A landscape with many peaks, sampled at points; each row gives a point and its height.
A climber steps from a point to the highest of its 6 nearest points, and stops where none of them is higher. Distance is the straight distance between rows; heights are no part of it.
q723: [-59 -16  24 -19  47 -28  24  26  17 -12 -19  16  27  32 -36 -12 -19   1
  19 -10]  h=49.3
q267: [ 10  35  11  -4  12  -3  -3  22 -38  23  -5  -4  27  -8  18  11  16   5
 -31   1]  h=48.0
q193: [-17 -31  14   0  18  -1   8   4  13 -39   2  13  19   2 -13 -11  -5  -3
  21  -7]  h=61.1
q612: [ -7  56   2 -12  -1   9 -30  31 -46  25 -22  -5  21 -34  25  11  25  12
 -47  15]  h=47.3
q294: [-13  49   4  -6  26 -10  19  17 -42  47 -15   4  16  -2  22   5  20  10
 -34   5]  h=39.0
q789: [-23  36  -7 -26  27 -28  36  24 -14  -3 -23   7   3  -2 -17   3   1  -8
  16 -20]  h=37.1
q712: [-32 -36  26  -5  32 -17  18  21  11 -26 -13  18  37  14 -35 -14 -21  -6
  23 -12]  h=48.2
q740: [  1   1 -34  20 -48   1 -10 -35  24   4  20 -11 -43   1  -9   8 -23 -18
  35   2]  h=71.7
q798: [-22 -52  -1  17  -4  10   0 -12  26 -35  15  12 -12  30  -7 -13 -12   3
  21  10]  h=58.7
q761: [ 21  -5 -22   4 -30   6  -6 -33  27  -1  13  -8 -41   2  -2   5 -13 -15
  10   3]  h=72.6
q678: [-13  46  -4 -20  31 -31  41   7 -25  25 -20  -9   5  -1  -3 -10   8 -10
 -12 -27]  h=42.3
q395: [ 26  -7  -9 -13  -3   2  -6  -7  18  -6  11  -8 -23 -14   0  -7   4 -11
  -3  -2]  h=40.8
q559: [-36 -37 -15  18 -44  -1 -10 -29  24 -16  20  -6 -27  34 -13   9 -36 -12
  31  10]  h=43.5
q228: [ 16  32   0  27 -45  19 -26 -38   9  48  15 -23 -15  -8  18  12 -10  14
 -26  31]  h=52.7
q671: [ -3 -24 -25  19 -34   6  -5 -22  24 -17  23  -9 -36  14  -5  -6 -14  -4
  33  -2]  h=63.2
q544: [ 17  18  -4  19 -40  26 -42 -30   3  36   9 -19 -13 -24  21  14 -11  21
 -31  36]  h=70.3
q18: [-16  52  -7   0   3   2 -14  31 -37  34 -11  -4  28 -27  26  13  29  15
 -38  13]  h=47.5
q604: [ 42   6  13 -23   5   6  -2   6  -8   6  -5  -4  -6 -11   9   1  15  -8
 -17  -8]  h=47.7
q715: [ 35   8  -1   5 -14  22  -7 -19   1  17   8  -9 -25  -3  13   9  17   6
 -20  10]  h=53.6
q529: [-21  14  -8 -15  30 -24  33  32 -10 -18 -12  14  22  -9  -8 -10  -2 -12
  22 -34]  h=47.6
q738: [ 18 -13 -16   5  -9  12   2 -26  15 -21   8   0 -26 -11   9  -9   0  -7
   9  -4]  h=50.3
q819: [ -4 -28  11  -8  15  -2  24  14  -4 -41  -7  14  14  -6  -8 -12  -1  -8
  21 -16]  h=57.5
q744: [-40 -53  -7  19 -25  -8  -8 -21  37   8  30   1 -12  50 -37  20 -36 -25
  30   9]  h=30.4
q512: [ 29  -1  -5  -8  -3   6   3 -10   7 -18  12   4 -12 -17   1  -4  12  -3
   3  -9]  h=28.2
q659: [-29 -49  -7  30 -26   6  -2 -22  20 -20  14  -9 -26  25 -12  -2 -25  -6
  25  10]  h=47.9
q393: [ 14  41  14 -11  22 -13  10  15 -35  30 -20   5  13   3  13   5  13  -6
 -25  -6]  h=46.5
q852: [ 22   0 -18   7 -24  12  -9 -29  21  14  20 -12 -37  -4   2   7   3  -9
   8   9]  h=68.8
q645: [ 22  20 -13  18 -46  12   5 -34  23  33  11 -11 -41   7   1  10 -17 -19
  10   7]  h=64.3
q167: [-23 -59  22   4  23   6  14   3  27 -34  17  12  32  19 -31 -10  -7  -7
  11 -11]  h=44.6
q754: [ 18   1   0 -30  16  -8   9  21  -9 -15  -9  13  -1  -9  -1 -17   6 -15
  13 -31]  h=48.5
q350: [ 12 -20  -7  -7   2  15   9   1   8 -22   4  -3 -16 -11  -1  -1  12  -7
   9  -9]  h=50.5
q971: [ 42   3  11 -10   0  15  -8  -6  -6  10   7   2 -10 -10   8   8  22 -12
 -25   6]  h=48.8
q581: [-17 -35 -25  18 -25   1   4 -19  26 -42  20  -1 -19  25  -6   0 -25   0
  25   7]  h=69.4
q8: [ -2 -49  11   4   6  -6   5   3  19 -41   6   8   9   4 -14 -19 -18   5
  18  -9]  h=63.0
q97: [ 21  10   6  15 -19  23 -34 -16  -2  23   4  -6  -9 -19  17  20  13  21
 -28  22]  h=19.5
q296: [  2 -15   7  -9   2  -6   9  19   2 -35 -10   9  -5  -5  -4 -15  -3  -5
  18 -13]  h=53.9
q123: [ 27  11  -1  17 -33  20 -16 -45  12  34  23 -22 -31 -15  14  16 -11   3
 -22  17]  h=42.6
q590: [-22 -43  26  -6  32 -17  18  23  12 -17   5  23  35  20 -32 -20 -16 -11
  13 -20]  h=45.2
q414: [ 18  35  -2  -7 -18  27 -58   1 -22  17  -8 -11   8 -30  30  10  16  20
 -43  22]  h=33.2
q164: [-13 -72  11  22   8   4   7 -10  29 -30  18   4   3  38 -23  -9 -13  -7
  16   8]  h=58.4
q932: [ 11  31  -7  10 -37  31 -50 -17   0  32   2 -19 -13 -38  17  11  13  37
 -35  38]  h=75.4
q509: [ 23  -6 -12  13 -27   7   2 -21  26   2  15 -15 -49  -1   4   8   0  -4
   6   9]  h=69.6
q219: [  0 -38  -4  -2  -1   3  -2  -5  18 -40   4  12  -2   2  -3 -13  -3   2
  15 -20]  h=67.2
q524: [ 29  24 -13  19 -39  14   0 -44  15  39  17 -13 -34   2   2  19 -11 -13
   5  13]  h=53.4
q845: [ 24  13  25  -8   3   7 -20  19 -25  19  -6   0   5 -10  24   8  23   2
 -33   5]  h=45.6
q787: [-34 -50   2  27 -32  -7 -20 -19  35   5  28   3 -13  51 -30  10 -39 -25
  38  15]  h=32.3
q7: [-11  54  14  -7   9 -14   2  20 -44  29 -15  -9  26  -9  26  16  23  16
 -52  10]  h=68.6
q943: [-38  13   3 -20  27 -28  33  29  -2 -23 -19  15  21   1 -18 -10  -8   9
  30 -23]  h=49.1
q234: [-31 -51  -8  21 -24  -3   1 -26  31  -9  19   2 -22  54 -23  -1 -29  -6
  33  10]  h=46.2
q981: [ -6 -18 -28  22 -42   4  -7 -30  15  -8  16 -10 -45   9 -12   6 -24 -17
  35   0]  h=69.7
q717: [-34  22   0 -30  26 -33  36  24  -5  -9 -26   8  16  11 -21  -7   5  10
  27 -19]  h=45.8
q342: [-23 -50  17   9  15  -4   2   7  20 -42  12  16  30  13 -23 -10  -9   0
  16  -3]  h=56.6
q558: [ -2  46   4  -1   7  -2 -10  21 -49  33  -8  -4  25 -16  22  14  24  14
 -37   8]  h=50.7
q372: [ -7 -49  15   2  11   0   5   6  15 -38   5   6  14  13 -11 -15  -9   5
  24  -4]  h=62.6
q919: [ 20  18  14 -13  22   6   2  10 -34  22 -10   2  11  -6  12  10  21  -6
 -15  -5]  h=46.6
q502: [-28 -23  21 -13  36 -19  21  20   8 -31  -2  24  28  13 -20 -19 -19  -3
  38 -19]  h=52.5
q12: [  2 -20  -3 -12  15  -6   8  20   4 -34 -11  20   9   2  -5 -17  -4  -9
  20 -22]  h=55.2
q746: [  1 -19 -28   3 -27   6  -3 -22  22 -14   9  -6 -41   2  -3   5 -15  -7
  13   3]  h=67.4
q974: [-15  22 -11 -29  29 -32  34  28 -14   4 -16  11  17  -4  -8 -13   7  -7
   3 -26]  h=41.2
q501: [ -2 -35 -16  16  -8   3   8 -14  26 -34  10   4 -15   7  -4  -3 -14   4
  21   3]  h=54.8
q184: [ 22  22  10   3 -11  26 -37   4 -20  24  -1  -4   9 -19  27   8  10  17
 -40  18]  h=40.7
q40: [  5  39  10 -15  35 -26  23  18 -31  29 -11   7   5  -7   4   1  20 -11
 -20 -12]  h=46.0
q11: [-17  67  -4   4  13  -8  -4  27 -54  32 -15 -20  24 -21  22  21  29  24
 -43  14]  h=41.5
q642: [-24 -26 -20  11 -25  -1  -4 -28  29 -18  17  -5 -33  21  -1   6 -30 -14
  33   8]  h=57.7
q557: [ 24  24  31  -8  15   3  -6   9 -27  20   1   5  17 -10  16   1  13   0
 -32  -3]  h=46.4
q850: [ -2 -42  -4   6   8  -4   5   6  16 -41   1   2  10   3  -8 -20 -12   1
  18   0]  h=65.8
q508: [ 14 -25 -14   5  -9   6   7 -15  28 -28   6  -7 -31  -1   5  -5   0   1
  19  -9]  h=47.8
q602: [-43  76 -15  11  14   2  10  19 -42  25 -19 -30  32 -23  14   9  34  30
 -50  26]  h=19.4
q148: [  1  43  14  -8  13  -6  -9  19 -49  35 -10  -7  27 -13  17   9  19   3
 -42   4]  h=49.6
q601: [ -3   2  -1 -17  16  -8  15  31  -1 -27 -12  11  14  -4  -5  -3  -3 -10
  18 -21]  h=53.0
q747: [ -5   2  -3 -18  16 -14  26  18  -4 -12 -13  16  12  -4  -8 -10   2  -9
  21 -16]  h=52.3
q591: [ 17  41   0  10 -17  34 -64   0 -14  25 -14  -7   9 -34  24   5  24  34
 -39  23]  h=52.1
q587: [  9  30   9 -16  29 -13  15  16 -24  27 -17   3  12  -4   5   0  16 -16
 -15 -16]  h=46.1
q191: [  8  38 -15  29 -39  36 -51 -33   1  35   0 -18 -12 -33  26  12   0  32
 -23  40]  h=65.1
q772: [ -7 -59   5  15   6   2   3  -4   7 -43  14  11   3  19 -14 -15 -12   5
  13   3]  h=62.0
q440: [ 31   1  -9 -11   9   4   4   0   3  -5   4  -1 -14 -13   8 -10  18 -12
  -4 -13]  h=37.7
q388: [-30 -31  35  -7  51 -28  16  23  21 -12  -8  24  44  37 -40  -3 -24  -7
  28 -16]  h=48.7
q405: [-12 -65  16   5  15  -3  10   6  32 -32  13   6  19  24 -26 -14 -15 -10
  21  -6]  h=56.4
q247: [-23 -67  -1  21  -2   0   8 -20  30 -20  20  -4  -8  41 -26 -13 -31 -13
  12   4]  h=55.4
q525: [ 33  -5  -6   3 -13  15  -8 -23   5   8   8 -14 -37  -7   4   7   6  -3
  -4   9]  h=61.8
q907: [ 34  10  13 -10   1  10 -18   5 -20  22   6   2  -2 -11  18  -2  22   0
 -24  19]  h=45.9
q968: [ 16  19   3 -14  17  -4  15  19 -15   1 -10   5  12  -6   8 -10  16 -22
   2 -20]  h=45.0
q23: [ 23  -7 -16  10 -15  10  -4 -16  15  -1  13 -16 -38  -2   0   6   1 -11
   7  10]  h=67.3
q15: [ 38  -5  -4  -1  -5  14  -6 -12  14   9   7  -5 -12  -8  11   1  13  -1
 -14   5]  h=52.9
q530: [  6 -30 -10   3 -12  -4   3  -2  20 -30   6   2  -8   2   6  -8  -9  -2
  14  -6]  h=61.9
q702: [-33 -26  20 -18  47 -28  29  29  14 -17 -24  21  30  18 -36  -8 -22  -4
  27 -20]  h=50.1
q25: [-23 -31 -12  20 -34  -2 -12 -26  23   9  21   3 -22  45 -25  20 -45 -10
  44   2]  h=31.9
q98: [ 41   2  -4  -2  -9   4 -13 -10   5  10   0  -6 -19 -12  11   1   7   0
 -19   2]  h=54.5
q474: [  6  48   2   1  -4  17 -43  26 -40  25 -10 -11  23 -28  30  10  25  22
 -47  14]  h=45.5
q251: [ 39  -3  -4   9 -23  15 -10 -36  14  19  20  -9 -28  -1   9   4  -3   8
  -7  11]  h=59.0
q883: [  5  10   0 -21  17 -20  23  29 -20  -7 -10   2   8 -10   1  -8   8 -13
   9 -25]  h=48.9
q589: [ 19  24  -4  11 -25  28 -46 -25  -8  31   2 -19 -11 -30  15   9   8  31
 -27  31]  h=40.3
q445: [  9 -10  -7  -6  -9   6   2   5   8 -37  -1   5  -2 -12   1 -13  -4 -11
  13 -18]  h=60.6
q679: [ 22  25   4   1 -10  22 -37  -4 -11  15   0 -10  11 -20  18   9  25  18
 -38  21]  h=32.4
q446: [ 16  35  16  -5 -12  18 -50  11 -36  21  -2   2  17 -29  38  13  28  30
 -39  21]  h=40.9
q439: [ 26  21  -2  27 -36  19 -10 -32  14  47   3 -11 -20  -4   9  18  -4  15
 -21  24]  h=39.8
q271: [ 15   0 -24  11 -39   9   3 -41  23   5  13  -9 -47  -2   0   5 -19 -16
   9   4]  h=74.9
q653: [ 15  -7  -8 -10   1   1   7  12   3 -33  -4  19   2 -14   7  -2   8  -7
  18 -22]  h=49.8
q60: [ 32  15  11  -3  -5  19 -29  -7 -18  23   2  -6   1 -16  22   4  18   9
 -32  13]  h=43.4
q308: [-19  61   0  10  23 -11  16  14 -44  39 -24 -14  26  -1  23   9  26  12
 -36   8]  h=10.4
q386: [-31  71  -3   4  14 -17  18  20 -45  41 -22 -20  34  -1  18   9  34  20
 -42  10]  h=2.2
q441: [-54  -3   9 -26  39 -30  33  18   2  -9 -32  15  30  23 -39  -8 -11  16
  38 -27]  h=49.5
q600: [-10  35   3 -17  35 -22  39  11 -27  39 -25 -10  14  11  -3   4  15  -7
 -19  -3]  h=45.3
q616: [-19 -33   9 -16  30  -8  10  24   5 -31 -10  20  33  15  -8 -14 -12   1
  24 -17]  h=54.9
q277: [-37  -8   8 -13  27 -26  23  20   1 -17 -16  16  29  19 -16 -11 -21   8
  26 -17]  h=50.6
q158: [  6 -34 -12  -1  -5   5   7  -1  11 -38   3  16  -7  -4  -3 -12   1  -6
  16  -3]  h=76.4
q594: [ -1  28   4 -22  22 -20  26  20 -12   9 -13   6   3  -6  -5   1   6 -12
   8 -19]  h=45.7
q344: [-24  20   4 -21  28 -37  32  27  -6  -6 -23  10  26   2 -16 -12   4  -6
  26 -26]  h=46.3
q371: [-15 -16  11  -8  19  -8  20  21  -2 -24  -9  21  28   1  -9 -15  -3 -11
  28 -24]  h=55.3
q246: [ 21  14   0  28 -28  23 -28 -34   4  34  13 -18 -17  -9  14  20  -2  23
 -24  37]  h=38.8

Where does a climber stop that starts at each point below?
q678 | q7
q907 | q271
q717 | q158
q744 | q158
q60 | q271
q787 | q158
q604 | q271
q723 | q158
q440 | q271

Call two points neighbours if one is among the 6 nearest of the other. Go from one point of each pair to the other, from neighbour to neighbour, staying as high as possible. Name the lowest point that can't be avoided.
q271 and q932 | q123
q271 and q7 | q919
q158 and q271 | q798
q581 and q271 | q671

Two climbers start at each pair of points below. Name the first point that both come to, or write none.
q883 and q754 | q819
q968 and q529 | q371
q388 and q590 | q193
q344 and q712 | q193
